Points, in no order, along strands that fork, close into loops and pass close to each other.
In the rows, 128 means zero.
Points whose rows are less than 107 apart are linked; no others are. Some points are linked to none.
Zavo: 148,120,169,122,158,126,115,122,84,134,132,118,149,157,161,124,118,124,136,128,152,131,133,131,149,156,123,128,115,120,144,120,144,123,103,129,116,86,141,112,129
Bebom: 155,112,133,166,167,105,113,153,134,142,155,110,93,147,84,126,118,84,139,123,124,174,152,137,185,95,142,119,127,124,126,131,145,135,105,135,127,107,90,130,110
Kita: 138,87,163,127,152,79,121,107,98,163,165,116,98,152,62,118,131,113,139,120,179,112,114,113,147,109,117,135,121,132,126,87,133,149,131,130,149,78,132,132,126
mati: 125,122,159,92,114,103,149,89,151,153,173,105,115,110,115,173,153,152,114,101,166,100,113,135,124,99,130,97,109,144,110,104,121,123,104,103,131,140,141,129,117
zetun: 123,158,157,130,157,174,107,142,126,129,125,155,144,163,194,158,140,134,139,155,91,163,155,135,136,111,146,125,115,97,153,117,121,107,141,173,137,127,95,130,116
fuf: 106,151,105,146,132,175,112,158,162,129,95,127,137,126,181,146,140,134,133,128,97,152,150,141,122,96,162,111,122,112,128,150,110,100,123,138,105,175,103,136,105
ruv: 129,115,153,94,110,101,138,85,129,119,208,151,87,130,53,147,128,130,106,144,129,128,112,128,142,138,131,125,118,143,129,109,123,156,153,113,167,103,115,172,137
zura: 130,112,84,136,126,121,122,140,164,133,119,130,96,95,92,120,136,120,122,137,119,143,125,133,138,134,151,108,143,119,107,167,143,122,119,96,136,161,121,146,134
fekis: 108,133,105,135,125,110,123,149,147,148,105,131,131,127,137,134,133,127,140,128,143,107,125,109,108,99,124,148,115,132,129,106,102,132,149,120,123,152,121,125,112
duz: 129,139,133,90,126,144,141,109,139,122,138,137,96,82,147,142,150,137,108,120,142,136,125,126,99,167,160,89,110,142,131,148,125,121,151,97,135,159,123,123,120
Motaz: 148,118,150,119,153,116,124,108,88,148,125,144,131,154,126,121,114,117,132,131,150,119,131,116,130,144,120,142,121,118,137,107,143,138,139,136,158,94,148,128,136
vep: 109,142,124,121,119,157,113,121,153,125,100,149,153,162,168,146,130,123,120,125,85,141,140,148,116,108,137,134,151,84,121,117,142,120,90,140,153,129,122,158,127
loda: 135,104,133,108,121,86,132,108,132,156,129,147,101,146,75,115,134,137,126,146,137,108,109,113,125,120,115,133,144,97,116,114,151,156,119,115,182,117,149,181,144
Vegam: 134,125,123,156,130,152,141,149,153,104,168,88,124,107,135,155,117,118,104,108,114,165,146,157,171,125,168,100,138,163,115,168,122,109,91,138,94,151,109,116,113
Femu: 136,94,144,151,149,87,129,137,124,159,155,94,101,140,82,117,124,104,136,109,178,119,128,117,152,96,124,130,112,151,123,102,122,144,122,114,118,116,128,123,114
Gezo: 141,105,149,145,150,110,139,124,84,139,171,95,120,119,128,135,124,106,133,115,172,122,124,114,149,140,135,127,103,181,140,110,98,133,165,137,103,115,108,95,113
pokiv: 113,157,111,135,136,172,119,155,149,112,119,142,124,97,177,133,150,142,125,139,100,148,147,122,107,130,155,118,98,139,143,150,115,115,162,121,116,173,108,122,111
rovo: 142,109,170,111,128,124,137,87,143,132,162,99,87,109,95,139,125,125,98,114,137,154,123,153,178,146,154,76,127,122,107,155,161,119,64,96,147,110,134,155,141
baza: 112,146,113,130,163,109,127,177,156,168,144,121,93,122,138,146,148,136,147,129,128,132,131,111,114,96,133,112,93,130,128,102,72,143,170,124,110,160,75,124,83
nibo: 113,167,171,94,148,169,118,114,110,120,146,171,149,155,195,168,136,143,123,158,88,142,135,139,96,131,140,122,114,100,155,98,132,115,156,172,156,104,109,135,123
gife: 92,164,125,107,106,180,143,121,136,115,84,160,187,130,206,144,132,173,134,124,104,100,126,120,83,125,102,142,138,113,146,120,118,95,155,154,119,157,142,124,134
sovap: 146,122,145,111,136,125,128,99,83,119,173,151,107,137,100,128,130,115,116,149,148,127,127,110,125,167,118,134,118,148,149,106,142,134,167,131,153,87,137,135,146
noni: 101,95,83,124,82,104,134,128,186,112,119,144,125,125,68,104,120,153,118,145,93,111,112,135,125,112,110,151,182,102,92,147,122,134,112,113,155,140,144,184,160
zam: 155,118,102,155,160,131,113,156,171,138,117,118,85,95,98,131,119,98,128,119,122,170,141,136,163,126,174,78,131,121,105,173,164,118,101,107,139,151,104,136,110
nes: 129,109,123,186,127,125,135,159,88,111,109,87,169,135,152,114,113,99,133,106,149,131,125,117,153,112,122,157,120,179,142,126,100,123,135,169,70,120,132,79,127
Pib: 121,123,113,110,72,118,151,106,129,91,152,171,138,114,65,102,111,139,122,149,109,91,111,108,109,168,83,168,149,156,136,120,136,145,180,139,142,117,160,162,176
Gokit: 109,97,81,152,85,85,120,149,179,119,135,128,125,133,50,110,125,138,138,141,106,109,112,126,131,104,104,165,168,121,94,122,102,158,133,117,136,148,117,157,134
Lov: 123,111,128,142,120,109,121,132,132,138,99,115,150,158,121,124,117,115,123,107,130,114,132,144,138,103,117,149,163,104,104,119,148,131,54,116,140,124,140,152,141
rasip: 132,85,103,173,100,110,108,152,143,98,168,130,123,129,50,94,119,117,136,163,85,145,123,130,177,125,121,168,169,133,116,164,122,151,141,147,123,122,126,137,158
semu: 128,134,139,143,176,146,100,156,125,135,110,133,123,146,160,144,130,98,138,136,113,158,152,123,137,109,156,117,112,102,146,130,130,132,125,156,140,129,97,130,110
Bes: 137,131,96,129,72,143,156,110,122,87,93,133,144,72,116,100,118,124,124,122,144,117,117,118,113,157,127,134,118,164,128,183,149,135,133,98,111,148,179,112,151
Lan: 124,128,109,124,141,114,107,128,117,153,55,170,136,157,121,100,125,114,151,144,119,116,113,114,95,124,118,142,124,72,142,112,168,144,128,122,178,118,146,144,143
rofov: 111,136,133,126,111,156,140,128,142,120,113,117,158,114,184,146,133,146,118,122,124,121,131,138,118,110,133,133,134,141,119,128,110,104,104,127,108,166,125,118,130
zat: 129,155,198,96,147,166,140,109,104,146,119,119,148,127,228,163,141,199,146,139,136,120,124,122,119,108,117,106,132,111,107,124,118,92,138,163,94,127,142,99,113
roro: 114,135,108,122,93,125,143,115,129,112,143,167,139,131,110,113,125,133,123,129,119,100,125,123,95,149,104,159,132,147,147,99,124,143,177,140,138,124,140,143,146
zitis: 106,143,105,117,138,117,123,136,142,158,62,162,145,148,149,127,142,129,141,123,120,110,114,112,74,98,115,144,127,76,123,111,134,137,128,112,167,140,139,153,121
Lemuk: 137,88,83,139,90,86,131,163,155,117,149,140,101,86,32,84,121,144,139,167,122,119,90,107,145,148,111,154,146,148,106,157,104,139,172,103,113,137,136,139,155
sok: 123,146,110,143,167,120,102,170,163,163,82,118,90,133,136,134,143,106,138,120,124,153,151,127,126,89,159,93,123,100,124,124,133,126,113,118,140,163,78,138,91
Guzos: 118,146,132,141,134,148,111,133,101,113,148,155,152,166,168,137,128,119,130,147,111,128,140,119,117,134,117,138,111,133,157,98,100,128,182,170,126,112,107,106,129
mem: 131,124,136,149,120,137,145,139,122,110,106,63,161,107,158,123,102,127,113,87,155,141,129,153,167,120,132,124,147,156,106,160,139,106,32,126,80,129,166,113,132
lota: 111,164,174,92,112,156,161,101,130,129,159,119,153,112,195,171,137,183,119,120,141,102,117,125,100,119,112,121,125,160,130,106,93,92,149,157,99,141,131,90,115
vuba: 111,136,91,141,149,108,88,170,156,121,112,175,97,130,98,118,137,108,142,163,71,157,133,136,115,106,133,131,119,86,143,118,126,164,166,117,164,127,80,155,109
pum: 115,114,84,178,82,134,138,156,158,112,65,92,182,117,107,110,103,112,133,100,120,126,126,139,140,96,118,155,164,136,95,144,131,130,76,127,97,163,149,119,135
naz: 126,150,130,146,168,107,111,168,124,190,84,96,115,154,146,124,134,109,174,120,163,120,128,101,121,58,123,124,118,102,138,88,102,136,132,132,102,137,79,115,78
mubo: 111,115,110,154,97,140,143,143,123,106,161,131,142,122,130,129,120,125,128,121,114,129,136,130,124,139,127,149,123,176,138,122,91,131,156,143,101,145,119,109,131
mav: 103,164,116,122,118,169,111,119,139,120,70,170,175,160,198,146,130,150,136,132,92,120,134,135,94,111,110,150,144,79,141,111,141,106,120,148,148,139,139,137,126
dib: 107,123,119,127,86,107,162,119,131,137,110,112,151,119,134,130,113,144,115,92,154,80,105,124,106,114,91,152,145,152,107,108,116,120,104,118,122,151,169,129,130
Vek: 112,144,150,81,118,118,137,85,138,150,135,153,125,134,140,157,144,158,119,121,124,99,111,132,84,123,112,121,126,103,119,79,147,129,111,115,172,128,135,149,125
rodi: 106,155,144,93,121,124,132,107,141,120,208,152,121,134,135,175,145,148,119,128,107,122,130,137,102,131,118,123,105,154,133,73,90,141,162,145,133,126,86,129,106
Tadus: 93,154,71,135,78,172,132,131,156,98,66,155,180,120,162,119,123,140,140,121,99,123,132,132,99,118,126,154,124,117,131,152,126,126,140,127,104,169,150,131,143
menim: 118,149,144,123,164,110,126,151,128,181,131,116,120,151,160,150,151,137,156,119,151,115,125,103,111,67,133,127,101,117,132,88,93,139,155,142,117,135,90,112,86
nuna: 147,124,165,103,158,129,126,109,146,132,185,130,82,117,99,158,130,121,103,133,114,173,134,147,153,138,167,79,110,117,131,126,139,146,113,116,153,119,100,151,122
Rivir: 136,141,168,124,141,148,126,99,83,105,187,139,134,154,152,142,133,117,123,137,120,138,147,136,143,149,124,136,113,143,155,109,121,125,158,161,124,90,106,111,126
zuza: 119,150,151,69,134,136,142,93,143,156,113,137,130,122,184,168,160,166,111,114,133,105,111,143,89,123,127,89,121,103,117,116,134,111,108,124,158,136,131,139,114
gozov: 136,157,179,109,127,170,132,104,102,94,179,135,135,114,173,154,144,131,111,141,109,157,147,133,127,161,152,111,106,158,166,133,120,104,152,156,112,120,106,102,123
zem: 151,109,100,193,148,103,116,176,155,137,144,96,103,140,73,123,119,90,140,110,127,143,147,130,177,88,133,122,149,135,117,135,120,138,124,136,96,132,71,117,106
Degef: 98,163,127,88,134,134,130,119,129,147,83,184,143,144,165,143,144,141,142,142,114,105,116,121,60,124,113,130,121,94,147,83,135,124,154,135,176,133,131,142,129
vatog: 151,159,189,81,160,153,126,97,75,131,122,127,141,118,202,131,135,149,136,133,150,127,136,121,123,185,128,99,113,119,149,134,142,99,133,137,129,92,165,98,137
Dig: 157,124,140,147,161,154,106,134,98,107,135,118,135,137,150,114,120,109,120,127,127,158,149,136,168,159,149,124,127,124,142,160,150,117,103,139,114,100,134,116,136
bel: 137,112,142,156,161,120,112,142,104,138,155,97,141,172,127,128,124,99,143,113,148,123,141,125,162,99,124,151,120,136,141,102,106,136,126,157,103,98,106,94,114
voro: 131,131,176,80,147,118,127,87,115,147,133,147,121,150,130,144,133,138,120,127,118,122,121,142,122,133,135,108,119,89,131,94,163,136,87,121,178,93,146,143,140
sas: 137,121,144,96,87,131,141,82,155,101,174,133,88,107,95,129,136,143,82,142,106,150,120,152,151,163,140,101,159,127,122,172,146,118,104,108,157,124,126,173,151
ziro: 112,131,102,156,87,149,138,139,127,103,52,107,194,135,149,116,105,126,134,100,128,108,122,129,118,111,111,164,145,137,118,137,133,117,90,132,100,146,174,116,145
fev: 155,151,193,76,154,156,130,77,73,121,150,153,122,126,150,137,137,136,117,150,127,138,137,128,106,192,134,99,113,128,155,121,161,110,141,140,160,80,138,113,138
razi: 157,107,155,131,134,142,116,112,133,116,144,87,116,117,117,123,115,121,97,117,136,154,139,163,170,149,160,94,146,129,114,184,167,111,46,106,121,117,143,154,141
lal: 100,145,118,110,139,110,136,149,137,148,163,145,118,138,141,151,147,144,131,136,123,118,130,118,93,109,116,128,97,147,147,72,73,151,180,138,120,135,78,125,98
pesiz: 148,137,159,141,199,107,97,165,97,194,85,96,130,171,157,111,130,105,165,116,164,133,134,109,137,76,126,116,117,87,135,97,126,134,109,133,115,97,95,103,93
fipig: 124,117,84,141,112,133,137,141,154,113,143,124,116,99,118,128,133,129,110,127,117,147,134,130,129,141,139,126,118,162,118,159,114,127,138,111,114,151,119,129,126
nibok: 125,144,130,124,178,138,108,151,155,157,62,120,111,135,166,141,131,117,147,121,114,160,140,136,125,94,173,74,120,68,114,137,162,108,80,119,158,146,105,144,105
bet: 120,109,119,110,95,103,124,109,163,136,120,132,111,141,84,116,120,144,107,139,103,114,112,129,129,126,127,134,163,89,101,141,160,139,92,108,175,125,147,196,168
Vizif: 126,133,133,133,140,126,145,136,104,146,139,111,137,124,159,133,135,127,135,131,162,111,119,104,112,126,130,126,102,167,143,106,91,121,176,142,99,141,118,86,106
sugir: 122,172,186,75,122,158,149,71,122,140,149,125,159,129,199,171,141,200,127,132,132,102,125,135,109,125,106,111,146,128,112,106,119,93,124,158,109,105,144,110,124
Gezuk: 161,107,137,144,169,111,119,143,159,141,163,110,69,126,77,128,126,105,121,120,131,166,143,140,183,125,170,81,127,120,110,162,151,134,88,113,141,122,101,140,114
geg: 145,148,181,85,160,150,128,105,91,164,107,130,130,118,211,154,140,167,136,137,161,121,118,127,105,134,129,103,110,106,120,133,137,97,130,138,125,110,153,102,121
ped: 130,131,79,160,108,165,102,128,144,90,72,151,149,116,122,90,134,110,140,139,83,145,140,132,143,140,145,135,138,86,124,193,165,124,116,111,130,147,148,136,162
duli: 136,111,88,128,75,132,150,110,138,78,106,136,135,66,73,83,113,122,117,142,117,127,110,127,141,167,122,136,146,142,121,198,158,133,136,108,128,132,186,130,175
seb: 112,152,84,157,146,167,111,160,168,134,54,117,128,102,174,127,129,121,137,122,111,150,148,126,135,118,166,100,119,100,114,172,145,99,114,109,117,173,113,137,105
sel: 125,152,134,87,125,145,131,105,120,118,113,181,101,106,141,138,142,143,115,157,117,126,123,111,71,181,137,117,107,119,152,123,155,131,175,118,181,129,138,140,145
zavi: 139,104,88,194,122,112,127,169,100,122,80,96,162,137,102,82,101,95,158,109,146,123,129,107,148,124,116,169,133,144,121,143,133,142,126,133,86,128,161,96,139
suvil: 128,118,111,168,109,136,115,150,152,122,59,102,164,144,124,107,106,109,131,107,125,123,140,150,149,103,117,151,177,102,96,156,156,111,44,111,114,136,144,134,139
zegos: 118,142,140,139,109,160,157,130,127,103,94,83,178,109,186,147,118,138,122,106,141,135,135,148,138,112,131,137,136,145,122,157,120,94,74,135,81,152,155,99,129
dapaf: 134,110,155,146,117,126,146,124,115,113,152,86,137,115,116,131,111,126,111,95,154,130,132,149,161,131,131,139,139,171,122,149,128,125,70,130,96,127,153,109,134
Suf: 101,158,102,124,79,140,163,118,122,95,121,170,183,139,136,122,116,148,127,112,106,87,124,124,81,142,73,170,142,157,162,91,115,123,179,155,128,138,153,132,161
nida: 140,133,90,142,82,174,150,114,135,73,95,111,158,74,133,108,115,117,118,124,114,138,132,147,140,160,135,123,131,157,124,201,154,125,98,121,104,148,176,107,165
zetat: 123,141,153,120,134,139,127,111,100,144,150,122,165,165,173,153,135,149,141,121,144,103,126,124,118,109,106,139,126,131,126,89,100,114,140,161,110,112,141,95,124
rir: 149,132,196,71,167,108,134,77,83,165,170,132,121,137,130,141,145,139,145,121,181,99,113,111,124,146,106,106,99,128,125,80,134,131,143,130,150,76,152,107,133
Besu: 137,137,182,100,171,122,123,126,73,176,114,117,148,142,190,139,131,161,162,125,181,102,118,111,128,118,112,118,113,118,104,108,120,105,134,140,121,93,155,85,117
vipu: 154,106,143,121,141,110,129,109,106,139,151,131,79,115,87,113,132,111,133,135,175,120,117,98,128,167,129,116,106,154,134,141,139,140,164,106,157,112,149,129,139
bufo: 119,132,100,167,155,117,105,162,109,154,70,122,140,166,146,98,130,93,165,134,140,113,130,94,103,85,109,155,118,107,149,102,103,139,180,148,108,122,100,97,103
Kavil: 141,121,127,145,176,124,123,159,88,162,92,109,124,130,157,113,132,114,151,131,185,118,125,86,120,120,137,130,96,148,148,126,114,114,176,138,101,133,117,85,98
zoraf: 140,132,142,134,178,105,125,154,139,176,115,78,108,112,156,135,135,118,141,96,184,125,128,114,140,92,151,90,110,136,117,126,119,105,104,119,112,141,108,103,91
baru: 115,121,102,115,134,100,115,146,163,124,150,170,84,120,97,128,142,123,115,148,86,151,128,151,119,122,145,120,126,96,124,118,126,161,140,113,162,133,95,170,115
Rig: 137,134,89,178,139,108,103,173,144,150,61,116,128,160,107,106,129,84,164,115,129,139,134,119,124,84,122,148,150,87,115,122,141,135,109,116,120,138,91,131,115
sifom: 149,140,157,113,112,157,134,92,68,84,96,136,181,146,162,92,103,132,122,120,119,110,149,136,126,191,97,152,146,131,172,141,164,113,117,145,115,85,189,110,175
Kirug: 108,116,118,124,75,115,155,105,139,112,124,95,137,102,103,126,109,142,104,114,137,100,103,139,124,120,121,148,159,156,103,153,131,124,91,108,129,147,169,145,145
sefar: 149,107,87,140,154,88,121,162,150,145,159,128,62,99,66,105,134,110,138,136,138,147,116,117,126,148,136,115,111,147,122,145,98,160,178,97,121,144,95,122,112
Mevo: 116,130,82,118,136,104,107,170,185,140,145,141,65,99,88,132,141,135,127,144,99,159,123,140,112,126,149,99,113,116,110,141,96,143,143,92,134,153,87,150,92
liv: 133,110,126,128,133,94,115,130,155,133,162,138,79,133,57,131,127,114,121,148,99,151,122,147,157,114,142,114,140,102,116,128,135,156,116,117,166,115,104,171,133
Zezi: 146,131,134,154,160,161,118,156,129,121,137,101,120,120,161,140,122,108,116,118,121,164,158,135,171,136,168,107,123,133,137,164,151,109,100,130,112,141,108,121,115
Taf: 107,129,92,134,104,104,144,135,149,147,79,136,165,139,138,124,127,140,134,107,146,76,117,103,86,92,90,168,135,128,119,102,109,135,126,111,124,161,144,121,126
pab: 138,138,205,87,168,140,106,95,72,122,175,144,155,174,150,147,120,139,136,135,121,137,150,151,166,159,112,112,120,98,147,90,139,132,103,165,134,42,132,116,129
viso: 142,160,123,128,100,171,137,105,87,88,96,170,192,144,155,100,113,124,124,129,104,109,141,121,108,181,95,154,124,138,174,129,152,110,159,165,115,97,177,111,171
luz: 122,127,138,123,132,97,107,119,141,169,87,120,162,186,145,139,126,133,146,98,142,109,123,133,126,74,114,146,154,84,97,83,140,130,59,120,154,112,136,142,119
rino: 122,135,81,133,138,120,119,173,163,127,138,132,94,117,130,132,133,134,135,138,111,147,135,118,108,134,148,121,96,133,136,120,84,145,175,108,116,162,77,135,100
tigeb: 149,139,129,105,110,148,134,85,105,108,104,162,120,107,132,104,133,131,112,135,118,123,122,128,97,187,130,119,119,125,151,151,176,119,139,111,165,128,159,143,158
todas: 141,122,100,126,160,95,132,150,144,157,128,128,71,93,103,115,152,114,139,128,156,140,121,111,107,140,156,94,101,138,122,142,117,143,158,89,147,144,107,129,102
Mil: 139,95,105,179,123,96,100,152,136,137,136,106,123,176,55,104,112,95,145,137,125,134,135,132,174,99,105,157,171,108,120,120,131,137,107,142,126,107,103,143,141
tani: 112,112,125,116,85,115,153,102,159,109,202,113,105,99,83,148,125,140,94,111,127,127,120,150,148,131,132,130,147,169,112,125,112,134,118,117,107,142,127,146,131
Kavi: 135,114,79,157,123,121,99,146,137,139,56,156,117,135,90,76,129,97,158,147,122,126,124,104,111,121,119,145,124,90,127,140,161,151,141,106,157,130,141,135,140
nez: 131,119,137,128,145,143,119,131,156,140,102,82,124,122,136,131,111,115,109,105,133,149,151,159,166,124,160,93,146,99,97,159,162,101,34,107,133,132,129,157,117
Dodu: 118,154,129,125,95,161,154,109,102,97,114,145,192,142,170,123,116,142,122,122,108,103,133,128,104,147,95,172,139,142,153,114,128,112,141,155,111,124,164,110,153
zez: 126,103,97,147,71,119,148,124,121,93,124,140,151,114,70,93,105,126,129,144,125,97,105,114,129,148,95,172,149,148,124,148,132,136,158,136,120,132,169,136,173
Puli: 144,141,173,107,135,149,118,106,74,110,132,131,164,153,174,121,107,141,116,135,119,125,155,142,147,178,114,140,145,119,151,127,155,111,101,141,108,77,161,109,154
vena: 134,132,112,132,152,132,106,136,118,126,112,149,116,129,138,117,143,114,129,149,115,144,137,120,113,141,143,128,114,114,145,132,138,135,153,121,149,136,116,130,121
dilir: 143,156,207,104,159,162,113,93,81,130,186,134,149,157,171,166,130,137,131,139,130,141,146,138,151,140,123,103,113,130,140,106,108,112,134,167,110,68,114,93,116
Vev: 119,122,94,139,64,144,157,120,140,69,107,98,154,94,110,115,120,131,99,127,112,120,120,155,130,123,120,143,154,156,111,175,133,127,89,130,110,149,168,128,160
sofun: 128,118,107,147,89,127,154,126,100,108,100,132,170,130,107,107,102,119,127,110,135,96,120,112,107,130,86,172,136,160,132,123,130,131,142,141,117,130,184,111,162
sib: 119,102,110,108,101,87,146,134,147,126,173,139,96,104,64,117,126,144,115,132,146,107,109,122,115,146,109,143,120,162,118,112,93,156,170,100,136,134,128,148,128
Seso: 155,109,102,144,108,144,123,129,122,99,100,135,134,97,97,90,124,114,127,139,101,142,133,125,156,166,146,139,144,121,131,202,172,133,121,107,133,129,168,127,168
niv: 112,157,137,83,136,143,139,114,152,142,126,131,113,92,179,156,146,164,116,134,144,123,117,122,91,127,147,89,103,125,117,128,114,109,133,112,136,166,113,127,103
bira: 111,160,142,123,118,181,121,127,128,98,150,149,135,121,196,152,148,145,113,146,89,155,149,140,120,140,154,119,110,137,155,150,111,102,163,161,113,161,102,121,125
nas: 121,129,134,95,114,118,138,104,142,123,216,154,93,120,87,168,141,139,104,138,118,132,127,146,119,140,132,109,101,145,130,95,105,156,155,114,144,118,96,147,112
pape: 111,145,128,154,151,148,110,164,107,141,98,130,148,163,177,120,135,126,153,146,119,121,136,98,113,96,123,144,109,125,154,103,95,116,186,165,108,132,101,103,109
ver: 109,143,135,123,136,140,111,131,150,150,79,126,164,182,175,156,124,134,137,109,120,133,137,144,118,80,124,133,156,68,113,105,133,112,56,131,148,128,120,150,114
Sodi: 151,123,123,105,152,126,130,123,113,132,140,145,75,96,109,121,135,115,122,136,152,146,119,119,109,174,155,92,96,127,135,145,133,146,167,88,151,134,130,130,120
zafi: 142,112,80,185,119,123,120,154,132,122,87,125,139,113,103,96,116,95,138,120,140,127,127,109,136,127,128,145,133,130,121,155,141,138,124,104,107,144,138,110,134
bofol: 137,99,112,168,124,90,120,146,123,141,124,100,127,149,91,107,128,101,143,116,152,110,126,130,145,101,105,159,146,142,112,111,117,140,117,126,117,122,130,129,130
Kanat: 131,111,133,171,113,140,129,136,104,102,147,113,159,140,132,126,110,104,127,119,120,137,145,138,158,132,128,163,128,161,140,130,120,121,129,157,92,121,131,99,137
Darad: 130,85,107,185,106,115,145,138,87,98,103,110,173,143,103,87,89,108,142,112,148,108,120,109,139,136,97,191,140,165,138,123,117,136,137,148,86,104,170,93,155
bago: 119,107,138,94,97,80,137,96,154,131,170,145,81,121,50,129,131,154,105,145,131,111,98,119,130,135,119,136,145,122,108,123,127,155,134,107,170,123,137,193,144
zisem: 127,121,143,116,147,106,141,127,145,164,160,93,106,109,137,157,145,137,131,96,164,126,120,130,142,92,148,93,104,143,103,109,107,123,108,106,119,153,108,126,89
Nuse: 117,173,139,93,146,157,124,113,110,117,116,187,153,154,169,145,135,137,132,160,96,123,133,123,84,149,111,130,116,100,167,86,150,132,176,162,176,112,132,131,145
Puvil: 131,108,96,162,135,89,112,144,113,152,93,139,123,155,74,86,122,96,144,130,142,111,128,105,121,115,95,158,138,106,132,123,137,152,145,121,137,114,129,126,140
suzig: 144,124,200,75,170,118,114,90,74,140,141,149,134,166,128,132,139,131,135,147,124,134,133,145,146,156,129,106,121,75,147,89,169,145,99,137,165,53,143,121,130
Seba: 146,103,189,99,163,89,115,95,85,166,165,124,111,149,96,130,137,127,143,116,172,105,108,115,138,133,111,107,94,117,131,92,152,151,103,117,149,70,145,125,132
Zusa: 104,138,132,125,115,121,129,121,121,120,162,148,154,181,126,156,126,135,129,126,107,108,127,136,113,103,99,164,142,129,138,71,110,141,141,160,144,110,118,142,123
biz: 110,116,71,160,110,100,125,173,158,130,112,110,133,124,106,120,132,124,136,114,128,118,119,125,114,103,116,150,133,149,114,121,91,139,138,117,85,165,100,122,106
bep: 152,117,138,139,118,138,130,121,82,91,95,118,168,132,131,81,101,121,121,121,137,117,136,123,152,167,109,158,143,132,145,154,153,126,101,121,106,93,187,126,170
Kuruv: 140,121,120,116,130,147,123,104,154,105,160,128,74,87,113,137,137,127,91,143,93,164,131,160,148,167,167,88,141,125,119,184,154,125,112,107,157,148,116,161,129
kisef: 122,101,75,164,99,101,149,172,174,122,126,92,109,89,77,113,124,123,128,103,126,140,121,137,141,111,135,125,142,168,97,150,94,143,117,108,84,173,103,122,104
nazab: 127,107,120,104,90,104,156,104,130,123,138,129,112,100,89,118,119,144,113,123,155,100,106,124,111,150,109,144,142,164,114,131,131,140,136,104,138,142,165,141,146
mez: 114,96,66,167,95,98,100,167,155,114,137,141,126,142,43,98,124,120,147,158,85,140,127,129,148,113,104,172,163,115,123,139,104,150,154,135,120,135,99,144,138
zis: 150,131,130,143,188,105,124,168,115,167,117,93,85,114,142,114,145,103,148,117,177,139,118,105,130,102,152,92,93,146,146,126,107,132,154,120,110,142,95,93,84
nezu: 146,102,106,160,136,113,103,149,145,117,159,135,96,128,67,108,130,105,135,167,100,163,133,136,167,125,138,128,148,116,129,157,134,143,140,121,143,116,108,147,140
Nak: 101,163,155,109,117,174,151,121,121,134,121,142,176,139,206,162,133,193,132,134,123,100,118,120,93,112,94,137,143,133,128,102,88,91,159,176,101,143,129,109,125
pemob: 130,121,121,143,102,123,122,120,134,107,136,135,140,137,112,122,119,125,115,135,100,135,143,137,149,138,125,160,148,123,124,135,144,130,109,130,143,123,136,138,150
sase: 113,135,153,85,82,121,167,75,151,119,178,106,112,104,121,156,130,158,86,109,151,100,107,150,117,126,125,115,140,162,108,121,112,126,100,107,123,141,140,138,138
sep: 92,140,117,129,88,145,159,134,138,109,151,116,166,120,161,154,124,156,117,119,112,123,122,137,109,112,127,145,125,169,126,115,87,123,132,136,85,171,117,111,115
tidin: 129,99,99,166,122,98,139,166,164,131,178,91,87,111,52,135,121,118,135,123,130,147,127,137,167,105,135,128,146,163,104,137,103,141,119,131,84,151,89,136,105
Taras: 117,109,74,127,83,98,152,148,144,106,154,146,113,79,70,105,116,149,126,145,132,107,107,116,115,165,110,147,119,172,118,146,97,153,185,96,110,145,145,123,144
Mimuk: 141,122,155,127,137,137,141,116,116,116,192,102,107,113,140,152,134,129,112,116,146,150,134,130,149,145,147,106,100,174,133,124,106,124,149,132,105,126,112,101,119
Sosan: 155,124,149,114,142,149,113,93,126,112,156,131,94,122,130,133,131,116,108,142,118,160,139,145,139,161,163,101,127,114,136,151,159,129,108,118,159,122,119,148,132
fifo: 137,126,134,101,93,140,145,88,126,96,138,126,108,97,116,117,130,134,94,133,109,126,119,145,123,171,130,119,144,146,125,170,159,120,118,109,151,133,149,148,162
bimu: 113,152,131,100,156,144,115,124,106,121,126,183,110,134,141,131,146,113,126,166,104,143,130,122,84,154,138,118,100,106,163,113,141,147,183,138,178,108,119,133,124
demem: 137,132,154,124,123,146,149,117,149,116,191,101,106,92,137,167,132,133,107,110,137,155,128,149,159,125,161,95,121,169,124,147,110,114,110,130,100,162,100,122,103
goz: 134,128,124,138,169,136,103,150,155,142,87,114,94,118,127,126,128,106,121,124,117,164,141,144,155,136,169,82,143,78,107,163,177,115,74,108,160,140,121,151,121
fivo: 145,127,172,123,198,118,113,141,71,178,112,103,141,166,180,109,126,123,162,129,184,116,133,103,141,112,117,120,104,106,133,107,117,121,138,152,109,82,120,87,94

A fork is a point with three links, a tip a point with one. Leave the first point through the second and follow the links. Name the first fork or tip that comes.
zis; Kavil | Zavo
Dig; Zezi | tani
Gokit; noni | baza
Sodi; duz | Rivir
Rivir; dilir | Sodi
Nak; gife | ziro

How many points has the smallest loop of links through each point below? Write - if it is on no loop.
rodi | 17
Nak | -
vena | 6
fipig | -
